Each scene shows the same named points in several views. A view is turned or mirrored, and shifted as a whole, has a little noise and may leave points out.

Scene 1
View 1
j_827: [ 11 -12 -25  -9  22  19  51 -23 -22  -2   9 -19  23  15 -18  -9 -47 -25
 -24 -24  34 -31  41  67]
j_686: [ -5  -4   4  15  -3   9 -21 -36  -1  -1 -30  17  20   8 -12  26 -15 -24
 -13  -5   9 -21  27  -7]
j_513: [ 17 -15  -7   6  14  12   6 -30  -9  16 -23  -8  33   5   0  39 -10 -36
 -16 -29   6 -41  20   2]
j_862: [ 15  -5  -9  25  -6   1 -10 -16  -2   2 -10  11  18   9  21  36   0 -47
 -10  -5 -20 -36  34 -21]
j_578: [ 35 -20 -23  15  -5  10  11  -3 -17   8   8  -9  29  17  18  41 -12 -65
 -26 -14 -31 -38  29 -21]
j_39: [  4 -11   5   6   6  21 -15 -46  -7  12 -39   1  40  11 -24  41 -22 -25
 -21 -26  17 -34  17   0]
j_718: [ 12 -15 -23  16 -12  -1   6   1 -13 -15  14  14  -2  13   7   7 -20 -50
 -27  11 -20  -7  40 -12]
j_38: [  5   4 -11  15  -7   9  -1 -22 -16 -12   2  12  26  17  -3  14 -29 -45
 -28   1  -6 -33  44  10]
j_200: [ 15 -11 -26  17 -13  -3   4   6 -23 -22  23  18   5  12  11  10 -20 -64
 -40  16 -32 -12  46 -19]
j_505: [ 23 -28 -23  28 -45  13 -24  10  -4  -8  14  13   7  32   8  36 -22 -70
 -28  23 -57  -4  30 -66]
j_71: [ -3 -53 -14   9 -41  37  -9 -14  24   3 -18  -4 -17  44 -43   7 -50  -6
   3   9  12  36  10 -20]
j_537: [ 16  -6 -20   6  15  -1  21 -14 -25  -5   5   2  22   2   7  15 -16 -48
 -33 -14  -2 -36  38  16]
j_429: [  5 -12  -8  19   7  -5   2 -17   5   2 -19  12  -2   0  16  17   2 -23
   3  -8   4 -18  29  -3]
j_149: [ -1  27   6  21   5  -1 -24 -41 -21 -11 -18  26  46   3   6  33 -10 -48
 -30  -5  -6 -59  47   3]
j_913: [  7 -17  -8  27 -28   1 -34  -7  -2 -10  -7  26   4  15   6  33  -8 -54
 -25  17 -37  -3  28 -59]
j_829: [ 15 -22 -28  -7  13  12  37 -10 -28  -9  14  -8  13  10 -16  -3 -38 -40
 -40 -12  14 -14  35  32]
j_907: [ 42 -15 -34  21  19 -15  43  15 -10  11  19 -10   5  -6  63  29  18 -61
  -3 -21 -30 -48  40  -3]
j_774: [  4 -37  -8  30 -18  -5 -18  -2  31   8 -27  17 -31   8  20  25  12 -17
  22   4 -12  15  14 -50]
j_361: [ -3 -17 -23  15   0 -26   6  11 -16 -32  16  36 -33 -10  14 -17  -3 -42
 -33  23 -13  19  43 -15]
j_719: [  9  -2   4  33 -10   3 -23 -27  17  12 -31  12  18  13  24  44   7 -30
  15  -8 -12 -39  28 -25]
j_709: [ 30 -35 -22   7 -28  32 -10  -8 -23   4   5  -8  37  34 -22  46 -42 -70
 -49  -4 -36 -17  20 -42]
j_12: [ 15   5 -26  29   5 -24  22   9 -10 -16  22  20  -9  -3  52   3   9 -52
  -7   8 -25 -32  57   4]
j_844: [ 28 -21  -9  32  -7 -10 -25  -3   1  14 -18  15  11  -2  43  62  29 -61
  -8  -9 -47 -29  17 -72]
View 2
j_709: [  8  -9  14   0  15  11  55 -34 -25  10  -4  39  -8  13 -43   2  22  61
  19  33  31 -21 -29  -3]
j_12: [  6   6 -18 -18 -30 -11  15  -3  56  31  39 -34  30  27  -5 -10  -4  27
  -2   8   3 -24 -52  20]
j_513: [-18   1  -6 -22  24 -18  18 -46  19  -6  40  20  21   7 -57  30  -7  41
   1  18 -15 -23 -21   3]
j_862: [-15   8 -25 -13   3  13  24 -33  20  10  32   2  28  20 -37   4  -6  37
   7  29   0 -19 -43   7]
j_71: [-37 -37  33  -6 -12  22  29   5  -9   7  35  78   3 -50 -14  -3 -31  28
   6  53   0  17 -12 -26]
j_686: [-18  -3 -23 -28   8  11  16 -33  20   5  28  44  24   5 -45  25 -19  28
  -1  29 -21  13 -36  -6]
j_578: [ -1   4   2  -4  12  -3  37 -37   4   7  21  -4  11  20 -40   1  15  54
  12  25  20 -42 -32   8]
j_429: [-25  -4 -16 -19  -3   2  12 -18  37  11  53  16  31   1 -30  12 -26  24
   0  19 -16  -9 -37  10]
j_719: [-40  11 -38 -16   9  29  15 -42  18   0  44   5  42  12 -43   6 -19  31
   6  47 -11 -16 -43  -2]
j_827: [ 14 -14  40 -41  -2 -79   1 -19  44  -6  26  15   1 -14 -32  40   0  29
 -25   8 -30  -4   4 -17]
j_844: [-31  10 -42   8  15  50  42 -38   6  17  50  -2  35  32 -45 -11  -9  49
  29  23  25 -47 -61  35]
j_38: [ 10   1  -8 -29  -7 -14  19 -26  25  12   7  16  14  16 -31  16   3  34
  -7  25 -10   5 -33  -9]
j_913: [-10  -6 -29  -2  -7  50  45 -16   0  29  18  34  19  20 -25 -12  -7  41
  20  29  21  -3 -58  13]
j_718: [  8 -11   1 -12 -20   0  31  -2  25  27  20  14   9  11 -12  -4  -2  35
   4  14  11  -7 -41   9]
j_829: [ 18 -19  33 -27  -6 -54  19  -9  33  11  22  26  -5  -4 -26  25   2  36
 -10  -2  -9  -8 -13   1]
j_149: [  8  17 -45 -39   9  -1  14 -50  29   7   5  12  30  40 -54  32   3  34
  -7  23 -23   9 -47  -4]
j_537: [ 12  -2   1 -24   2 -34  19 -25  35  10  25   6  12  18 -36  22   4  38
  -4   2  -7 -16 -29  10]
j_361: [ 11 -22 -10 -14 -38   5  29  24  48  49  36  26  13  12   5  -8 -20  23
   3 -11   7   7 -57  32]
j_39: [-20  -2 -13 -30  29  -6  18 -52   9 -12  29  49  19   3 -66  41 -12  37
  -1  28 -24   1 -22  -9]
j_200: [ 21  -7  -3 -10 -21   2  37  -4  22  34   8   9   6  24 -11  -8   8  41
   6  11  19  -8 -48  13]
j_505: [ -7  -7 -10  12 -12  53  56 -12 -15  31   9  19   9  16 -16 -31   8  51
  26  42  43 -19 -54   7]
j_774: [-55 -15 -20   4  -9  50  27  -2  18  20  71  32  36 -16 -17 -16 -42  24
  18  34   5 -15 -47  17]
View 3
j_361: [ 34 -11  36   1  18  11 -22   3  46   0  13  21  25  -7  13 -29 -11   6
  16   9  21   1  -5  14]
j_862: [-27 -29  -3 -17  -9 -20 -14  17   6  -9   6   0  37  13 -24 -18   4  11
 -22  37  -1  11 -13  16]
j_913: [ -7 -18   3   1 -17 -40   0  14  15   8  -5  17  29  27  -1   7  -3  11
   2  23  20  -1 -39   3]
j_907: [-21  -9  14 -18  21  11 -10  35  37 -35   4 -30  47 -16 -37 -27 -18  39
 -54  31 -35  -1  14  27]
j_829: [  8  -6   8   3  -6  48 -40 -39  15  -4  27 -28  15 -13 -35 -59  18  20
 -29  27  20  27 -14   8]
j_200: [ -4 -12  25   4  10  10 -20   3  29  -1   1  -5  33   2 -11  -6   2  33
 -10  13  29   9 -28   2]
j_774: [ 25  -8   3 -16 -14 -72   4  10  19  -4  21  12  17  27  -3 -31 -19 -23
  -4  34 -18 -18 -11  30]
j_578: [-29 -10  -5  -3 -12   1  -8   9  14 -11  -4 -26  35   6 -36 -10   3  39
 -43  33  -3   9 -28   5]
j_719: [-33 -38 -13 -29 -16 -50 -14  21  -7  -9  15   6  38  26 -27 -24   5 -10
 -20  47 -10   8  -7  27]
j_505: [ -8  -2  16   9  -9 -51   7  11  23   4 -13 -10  28  33  -7  27  -8  32
 -14  15  23 -11 -57  -4]
j_844: [-29 -17 -18 -12 -21 -45  20  52  17 -10 -18  13  42  19 -12   7 -20  22
 -25  38 -27 -10 -19  15]
j_686: [-15 -36 -17 -16 -28 -16 -26  -9 -12   5  22  15  24  17 -21 -41  21 -15
  -5  44  15  23 -16  16]
j_12: [-11 -26  36 -20  37   7 -29  28  37 -22  13  -4  48 -10 -17 -22  -9  22
 -17  18   1   6  12  26]
j_39: [-29 -33 -39 -14 -48  -3 -24 -17 -24   5  20   3  21  15 -37 -49  29  -9
 -24  55   6  32 -21  11]
j_71: [ 41   7   7   4 -33 -57 -18 -62  -1  14  41 -24 -10  39 -19 -47  13 -27
  -8  29  26  -1 -49  12]
j_429: [ -5 -27  -4 -22  -8 -18 -21   3   5 -10  27   4  28   8 -23 -49   4 -12
 -18  42  -9  10   5  29]
j_537: [-18 -21  -1  -9  -4  36 -31  -6  12  -9  14 -12  31 -10 -32 -41  14  22
 -28  34   9  25  -7  12]
j_827: [ -3 -16   5  -9  -3  56 -58 -53   1 -11  45 -41  16 -15 -52 -83  33   7
 -42  38  17  40  -1  17]
View 4
j_361: [ 13  18 -24  14 -47 -16 -10  -6 -11 -10  21  -7  -3 -10 -18   8 -13  20
  33 -30 -26   5  15  25]
j_149: [ 23 -31  10  33   5   6  10 -10  71  13  25 -24  19  26 -39  38 -13  39
   9  -1 -19  45 -37   1]
j_429: [-10 -12   5 -10  -2 -10  12 -17  40   3  16   7   2   9 -28  21   8  21
  -1 -36 -12  20   0  11]
j_709: [ 25  20  52  17  19  41  13   7  26 -23  12 -58   2  62  -6  25 -24  22
  10  -4  16  24  31   3]
j_862: [ -3 -13  22   2   8  21  10  -8  34  10  12 -17  13  17 -17  27   7  25
  10 -13  -8  31  -7   6]
j_39: [  9 -21  32   5  30 -10  19 -13  84  -7  24 -15   4  54 -47  28 -16  28
 -20 -32   5  31  -1   6]
j_537: [ 25  -2  10  18  -6  -3  41 -24  56  -7  29 -13  16  20  -5  32 -16  11
  24 -28  -9  19  -4  12]
j_578: [ 10   1  37   6  14  34  33 -10  33  -1  15 -33  20  29  10  30  -4  11
  28 -13   4  25   7   7]
j_829: [ 39  21   5  20 -18 -18  54 -32  57 -34  34  -6  -1  31  -4  35 -30   6
  15 -41  -2   1  19  10]
j_505: [  0  19  34   2  -2  54 -20  18 -24  -6  -4 -49  -3  28  -8  16   2  31
  18   8   2  25  30   2]
j_774: [-41  -3  14 -38   4   2 -22   3  -5   4  -1   3 -12   6 -36   3  27  25
 -12 -37  -5  16  27  14]
j_913: [ -2   3  20   6   0  27 -29  18  -3   2   4 -39  -1  25 -30  11  -3  35
  11  -3  -6  30  14  10]
j_200: [ 25  18   4  23 -26  21   8  -3   5 -11  17 -30   5  13  -1  26 -14  21
  34  -6 -13  17  10   9]
j_827: [ 43  12   2  18 -16 -26  80 -52  89 -38  36  14  -6  32  -6  52 -26   5
  -2 -47  -5   0   7   1]
j_513: [  4 -17  32  -1  26  -2  35 -20  72  -2  24 -12  16  39 -20  28  -6  16
   0 -35   3  26  -2  10]
j_844: [-32 -21  39 -16  29  38 -17  13   5  32   5 -36  32  13  -9   3  20  22
  31 -12   1  40  -1  22]
j_718: [ 17  15   4  13 -23  11  12  -9  12 -14  16 -18  -2  14  -9  26 -10  20
  20 -15 -11  14  14   8]
j_38: [ 28   0   7  24 -11   7  24 -16  49 -13  21 -17   1  26 -23  41 -15  29
   7 -11 -13  23  -7  -2]
j_719: [-22 -29  24 -14  21  18   0  -6  43  17   5  -6   7  17 -35  28  22  33
 -11 -14  -7  38 -13  -1]
j_71: [ -1  31  22 -23  -5  -6  -2  -4  17 -50  -1  -2 -51  51 -48  24  -5  30
 -52 -37  13  -1  61  -6]
j_907: [-10  -8  19 -10  -1  27  53 -29  25  17  19  -3  38 -13  37  27  20  -7
  53 -28  -8  17  -8  17]
View 5
j_862: [-47  -4  -7 -29  20   9 -13  -1 -27  19 -45  48  19  -1   5  14   2  19
   0  -6 -30  -3 -11 -22]
j_513: [-33 -23 -12 -36  19  -6  -5  -8 -30  17 -69  50   3  18 -10  -3 -12  21
 -31  -8 -19 -15  14 -10]
j_537: [-31 -21 -36 -21  25  -2   1   8 -14  15 -51  47 -18   8  -3  16 -21  43
 -16 -29 -20 -15   3 -26]
j_718: [-34 -12 -11 -15  37   1  -6   3   4  10 -23  23  -9  -7  11  29  -4  38
  10 -25 -37   4 -11 -31]
j_829: [ -7 -36 -28 -15  36 -20  10   5   7  10 -42  28 -43  18 -10  17 -29  50
 -20 -43 -18 -14  17 -25]
j_827: [ 13 -46 -26 -20  18 -30  14  16  -5  23 -51  41 -48  33 -34  21 -38  45
 -29 -52   6 -28  30 -25]
j_709: [-59 -29 -10 -67  64 -11 -14 -16  -9  -5 -19   2   8  23  25 -16   1  35
   4 -14 -54 -17   8 -11]
j_686: [-28 -18   6 -37  15 -17 -17 -16 -46  26 -59  31   6   2  -8  28   6  23
 -22  -6 -31  18  16 -27]
j_578: [-55 -16 -22 -38  39  11  -6   3  -6   4 -35  42  11  14  14 -11  -9  27
   2 -13 -33 -27 -12 -13]
j_71: [ 12 -34  69 -29  46 -40 -10 -29  10  12 -19 -19  -6  15 -12  20  13   4
  -4 -11 -39  30  26 -12]
j_39: [-29 -30  -2 -53  18 -22 -14 -21 -52  22 -74  35   4  21 -14   5  -2  22
 -39  -5 -24   0  30 -15]
j_719: [-41  -1  17 -34   6   7 -20  -7 -44  28 -55  54  37  -1  -6  14  12  -1
  -5   7 -23   5  -9 -18]
j_774: [-22   7  54   8  23   9 -14 -23   4  13 -45  29  26 -21   6  20  18 -10
  -2  17 -40  39 -17 -12]
j_200: [-46 -10 -26 -20  43   7  -8   7   2   7 -17  21 -10  -9  21  29  -4  48
  17 -27 -45   1 -16 -36]
j_505: [-65  -2  12 -41  58  11 -22 -11   3  -1   0   4  27  -7  36   8  20  21
  34  -3 -63   7 -24 -21]
j_149: [-52 -12 -39 -53   8  -4 -19   2 -71  34 -60  52   9   1  -3  35   0  43
 -13 -16 -26  -2   7 -40]
j_844: [-79  15   0 -23  31  35 -20 -16 -18   3 -51  53  47 -16  31 -11  12   4
   1  23 -50   4 -32  -9]
j_12: [-36   8 -27  12  13  26   0  27   2  21 -32  63  -2 -21   5  39 -11  32
  17 -26 -20  -4 -35 -37]
j_38: [-35 -20 -23 -41  23 -10 -10   6 -34  25 -37  33  -4   7  -2  29  -4  40
  -1 -28 -26  -7   6 -35]
j_907: [-46   3 -31  10  19  38   8  24  19   7 -46  82   8  -2   7  -6 -26  18
   4 -16 -12 -35 -37 -12]
View 6
j_907: [ -3 -18  11 -24  -3  -6  37  34  -7 -57  34  12 -25  30  -7   1 -20 -37
  62  20   8 -14 -40  19]
j_537: [-11  -8   2 -31  26  -2  29  14 -22 -17  23  13 -10  -1  23  -7 -25   9
  23   5  22 -31 -15   1]
j_200: [-43 -46 -11 -35  23   4  18  41  -3   4  14   5 -11  -7  18  21   5   3
  37  -2  12 -28 -29  -5]
j_71: [-19 -27 -42 -36  61  14 -14  -5  19  34 -26 -21   6  -7  -5  53 -25  21
  -1  26 -41 -37  54  31]
j_844: [-22 -11   4  -3 -20  -7 -13  26  15  13  38 -21  -8  39 -17  35   4  -9
  37  20  -5  30 -59  22]
j_719: [  7  18  12  -3   0 -13  17  17  14  19  15 -31  -3   9  -2  31 -27   0
  15  16 -18  17 -20   8]
j_862: [ -8  -2   6 -14   8  -8  19  21   2   7  21 -12  -7   6   3  23 -14   0
  24   9  -2   0 -28   6]
j_709: [-41 -26 -13 -20  46   1  -7 -16 -24  21  30   9   1  -5  -8  39  40  17
  20 -11   2 -17 -20  30]
j_913: [-41 -31 -13 -18  10   1 -11  32  18  40  13 -21  -1   5   2  44   9  13
  21   6  -7   4 -33   5]
j_578: [-19 -14   4 -18  22  -6  17   4 -19 -12  34   9 -10   9  -6  20  11  -6
  37   0   6 -11 -32  23]
j_149: [ -3  22  23 -10  10 -15  35  17 -16  26  28 -12   0 -19  31   3 -21  26
   4 -11  21   2 -35 -20]
j_12: [-16 -32   6 -32  -1  -4  43  65  10 -27  12  -2 -23   4  18   7 -31 -22
  51  14   7 -20 -35 -14]
j_718: [-32 -38 -13 -35  26   4  17  36   2   2   7   1 -10  -4  15  20 -10   3
  31   7   4 -28 -15  -1]
j_361: [-45 -60 -25 -51  12  14   6  69  22   4  -6  -5 -12   8  31   7 -38   8
  34  25  12 -33 -17 -18]
j_505: [-52 -50 -18 -19  18   2  -7  29  14  31  14 -14  -7   2 -14  61  38  -4
  38  -1 -16   0 -36  18]
j_827: [ 10   3  -3 -45  63   3  49  -9 -38 -38   6  25  -9 -20  32 -18 -50  13
  11   8  16 -68  34   6]
j_429: [  0  -1  -3 -24  11  -1  16  26  12  -1   7 -15  -7  12  12  11 -49   5
  17  27  -6 -12  -3   4]
j_686: [ -3  12  -1 -18  22  -4  10   7   1  30   9 -18   4  -5  19  16 -36  29
  -5  12  -1  -7  -2   0]
j_513: [  4  18   7 -15  24  -7  14 -13 -21  -3  30   1  -2   9   6   5 -23  14
   9  11   7 -11 -10  20]
j_38: [-14  -6   3 -27  31  -5  33  18 -14   9  12  -1  -5 -22  25  12 -16  15
  15  -5   9 -25 -10  -8]
j_774: [-13 -22 -23 -21   1   5 -17  37  44  19  -7 -36  -4  33 -11  43 -40  -4
  23  45 -34   6   0  21]

Which points are out of place in each view (at most two, in the order of its rows)? Write - if all are in place.
view 1 -> j_505
view 2 -> j_578
view 3 -> j_429
view 4 -> -
view 5 -> j_38
view 6 -> j_513

Scene 2
View 1
j_916: [  1  -4  14  13 -16  -9  -6   0 -35 -33  -2  14  -2   0 -19 -14 -12  23
   3 -17 -44  13  -2  13]
j_819: [  0  -7  41 -16 -40 -16   6  14 -34 -75   3 -21  12  -6  -5   2  -3  41
   5 -40 -44  10  27  49]
j_680: [  8  -8  14  -4 -31   3   1   8 -22 -36   8 -11  10 -22  -4  -7 -14  17
  -6 -27 -39  16 -18  22]
j_671: [-26 -28   8  14  12   5  -2  -3 -17 -13   5  -5 -25 -38 -14  -8  18   3
  10 -10 -59  22 -16  15]
j_61: [ 15   2  -2   3 -48  15 -13   7 -16 -19  -6  -5  24 -22  -8  31  -8  41
 -20   1 -42  37  20  26]
j_488: [ 50  37 -26  41 -47   4 -27 -10 -38   7 -21  61  29  31 -36  -5 -57  37
 -30  18 -25  23  -1 -19]
j_936: [ 38  25   4  20 -44  -1  -7  -1 -40 -28 -15  33  24  27 -22 -12 -48  37
 -19 -14 -30  11   3   5]
j_225: [-16 -20  10  18   9   1   0  -4 -24 -18   3   6 -20 -23 -15 -19   4   3
   8 -16 -54  14 -23   9]
j_362: [  6 -29  24  -8 -29 -11  -2  11 -45 -61  14   2  14  15   0 -32 -30  31
  14 -59 -32  -6 -45   1]
j_707: [ 23  12  -5   6 -44   7 -11   3 -16 -13   1   1  19 -23 -13   7 -20  18
 -20   0 -34  29  -7  16]
j_206: [-12 -28  20  -1 -18 -12 -10   7 -38 -49   8   0   0  -3 -12  -9  -2  33
  14 -32 -45  10  -9  11]
j_547: [  9   0   2  32  -3  18   1  -8 -28  -8 -20  27  -5   5 -18  -6 -15  28
 -11 -10 -54  17   3   8]
j_617: [ 59  53   0  29 -43   3   5  -7 -34 -15 -20  41  25  27 -25 -29 -68  15
 -32  -8 -24   7 -10   7]
j_664: [-18 -39  15  -1  -4 -18  -9   5 -35 -41  24  -1 -11 -16 -10 -36  -6   2
  23 -40 -39   2 -58  -6]
j_154: [  4 -35 -26  -5 -67 -23 -69  13 -45 -24  25  20  37   1 -25  18 -16  55
   7   1 -18  32 -29 -38]
j_527: [ -8  -7 -12  29  12  10  -5 -11  -8  16   4  12 -25 -46 -22 -19   2 -22
  -4  10 -49  25 -41  -2]
j_253: [-26 -37   6  10   5  -3 -11   0 -23 -20  15  -2 -18 -33 -14 -15  13   4
  16 -18 -50  17 -36   0]
View 2
j_362: [  8   7   2   5 -57  -1   7  19  15   1 -18  -1  22 -36 -36 -30  27 -34
   3 -12 -11   5 -19 -60]
j_680: [-11  15   7   8 -25  32  -4  15 -15 -18 -25  -4  30  -2 -11  -6  -1 -17
  11  -3  -3   2 -14 -66]
j_225: [  8  -4   2   7 -24  42   4  26 -13 -15   5 -18  12 -13  -8 -20 -36   2
   1  17  21  -3 -13 -38]
j_617: [-41   4 -21 -13 -18  70  23  35 -16   7  21  41 -10  17  11  -1  63 -27
  -8  16 -29  25  -9 -70]
j_936: [-34   8 -26 -19 -15  59  10  16 -20  13   5  16   4   5 -14  -2  59 -25
  -7   0 -22  20 -12 -55]
j_527: [  4 -16   9  14 -14  58   8  43 -16 -17  18 -18 -11  17  21  -8 -44  19
  20  29  39  -7  -5 -49]
j_671: [  9  -1   6   9 -17  44  -4  19 -20 -20  -4 -32  20  -9  -8 -15 -54  11
   5  15  29  -8 -12 -36]
j_154: [-12  -2 -17 -13 -24  17 -19  11 -17  41 -20 -52   1  11 -28   5  72  -9
  61 -35  38 -11  -6 -51]
j_61: [-33  18  -6  -9   9  58 -19  -5 -42 -12 -33 -14  30  26 -11  23  13  -3
  13 -15   1   8 -12 -58]
j_547: [-11  -6 -18 -12  -5  67   7  12 -20  -4   8  -2  -1   4 -14  -1  -2   1
 -17   8   2  17 -16 -35]
j_253: [ 17  -5   9  12 -30  27  -3  26  -8 -12  -4 -34  14 -14 -12 -22 -39   5
  16   9  34 -11 -12 -40]
j_206: [  0  13  -6  -1 -31  25  -7   8 -14  -2 -16 -25  35 -27 -33 -22  -2 -16
   4  -6   6  -2 -16 -40]
j_488: [-43 -10 -39 -30   0  79  13  27 -26  34  28  14 -30  33   2  13  85 -10
   9   3  -4  23  -5 -52]
j_707: [-28  12  -1  -1  -6  53  -6  17 -30 -10 -17  -3  16  25   4  12  19  -8
  21  -3   4   5  -8 -68]
j_819: [-24  45  -6  -3 -25  29 -15  -8 -34 -17 -39 -11  74 -30 -36 -17   1 -33
  -9 -11 -24   2 -17 -52]
j_664: [ 22  -2  11  17 -55   3   6  34  10  -3  -4 -24  15 -32 -18 -37 -15 -14
  19   6  21 -13 -13 -50]
View 3
j_680: [ 47  -8  -5  25  15  29  21 -15   5  11  -6   6  36  22   1   0  15  23
  23  -9  -3 -14 -48 -12]
j_527: [  1   7  -1  37  13  45  31 -50  61  10  19 -19  32  35  14  10   1  34
  59  32 -19  14 -17 -11]
j_488: [ 82  86  10  23  28  73  36 -31  16  13  18 -33  -1  -3 -13 -66  45  18
   6  31 -39 -31  -5 -29]
j_819: [ 62 -15 -34  25   2  16  25   3 -43  35  -3  18  36   9   4   2  13  17
  17 -48   1 -22 -68 -33]
j_707: [ 65  27   1  17  26  42  27 -26  13   6  -5  -3  25  10  -7  -1  17  26
  31  19 -13 -22 -49 -24]
j_671: [ -5 -11 -31  33   4  25  26 -34  33  29  17   0  32  26  13  17  -3  30
  43   5 -12  17 -39 -15]
j_617: [ 98  44  26  48  26  64  42 -21  -2   5   4 -34  25  19   5 -64  33  21
  17  10 -20 -31   0 -27]
j_61: [ 67  31 -25  13  29  32  25 -25   0  20  -9   6  18  -7 -10   7  10  27
  22  22 -10 -18 -73 -34]
j_362: [ 29 -25   2  27   3  30   7   4  -2   9   1  11  34  33  -4 -34  37   9
 -15 -52  -5 -18 -24  10]
j_225: [  3  -8 -21  39   4  32  28 -29  30  25  18  -7  33  30  14  -2   5  26
  35  -3 -14  12 -25 -12]
j_916: [ 34  10 -21  31   3  36  30 -19   2  28  17  -5  24  16   6 -18  20  19
  21 -17 -18  -8 -29 -22]
j_253: [-13 -15 -20  24   0  28  18 -29  40  19  18   4  31  32   6  12  10  23
  33  -8 -14  11 -33  -2]
j_206: [ 18 -10 -30  23   1  24  18 -12   1  30  12  11  27  18   1  -7  19  17
  10 -32 -11  -4 -43 -12]
j_154: [ 23  50  -2 -36  10  48  -2 -17  30   2  18  20  -6   0 -46  -6  62   4
  -9 -10 -37 -38 -50   2]
View 4
j_664: [ 15 -14   2 -21  -5 -21 -25  -4 -32  17 -18  -2  12 -16   7 -19 -40  -9
   1 -14 -23  33   4   3]
j_617: [-40  34  -2  52 -77  34 -26  19  -5  55 -34  -1  42  14 -26   8  10   8
  29   4 -40 -36 -11  10]
j_225: [ -5  23   2 -31  -9 -24 -27  29 -21  -2 -22 -17  27  -8 -13 -10 -10  13
   3 -17 -35  16  19   3]
j_61: [  0  15 -63   6 -25  22 -13  34 -22  16  -5  -2  37 -17 -39 -11  18  57
   5  11 -14 -35  27  19]
j_916: [-17  12  -7  -5 -29  12 -11  15 -17   9 -15 -16  20   3 -22 -11 -13  29
   3  -6 -36  -6  11   7]
j_362: [  0 -30  -8   7 -34   6 -17 -16 -24  35  -8  -3 -10   4   2 -24 -43  -9
   6   0  -3   8   0  23]
j_253: [ 10   7 -11 -33   6 -29 -26  21 -31  -3 -18  -9  25 -22  -6 -16 -20  12
   0 -14 -29  27  20  -1]
j_206: [ -2 -12 -18 -17 -16   6  -7   2 -25   6  -4 -12   4  -4 -14 -23 -28  27
  -5  -4 -19   4  15  14]
j_547: [-37  30 -15   4 -33  -4 -17  42 -13   4 -26 -23  25   6 -28  -9   2  24
  16   0 -35  -8  20  14]
j_707: [  3  20 -43  13 -29  15 -24  27 -23  30 -16   6  47 -19 -28  -4  13  34
  12   4 -24 -25  13   9]
j_154: [-11 -33 -72  57   0  19  10   3 -47  24 -17  12  38 -47 -15 -27 -39  39
  16  34 -47  13   7 -12]
j_936: [-40  13 -19  44 -60  34  -9  15 -11  37 -22  -8  25  11 -28  -6  -4  24
  20  12 -35 -29   0  13]

Which points are out of place in each view (at most two, in the order of its rows)? Write - if all are in place.
view 1 -> j_617
view 2 -> -
view 3 -> j_206
view 4 -> j_225, j_916
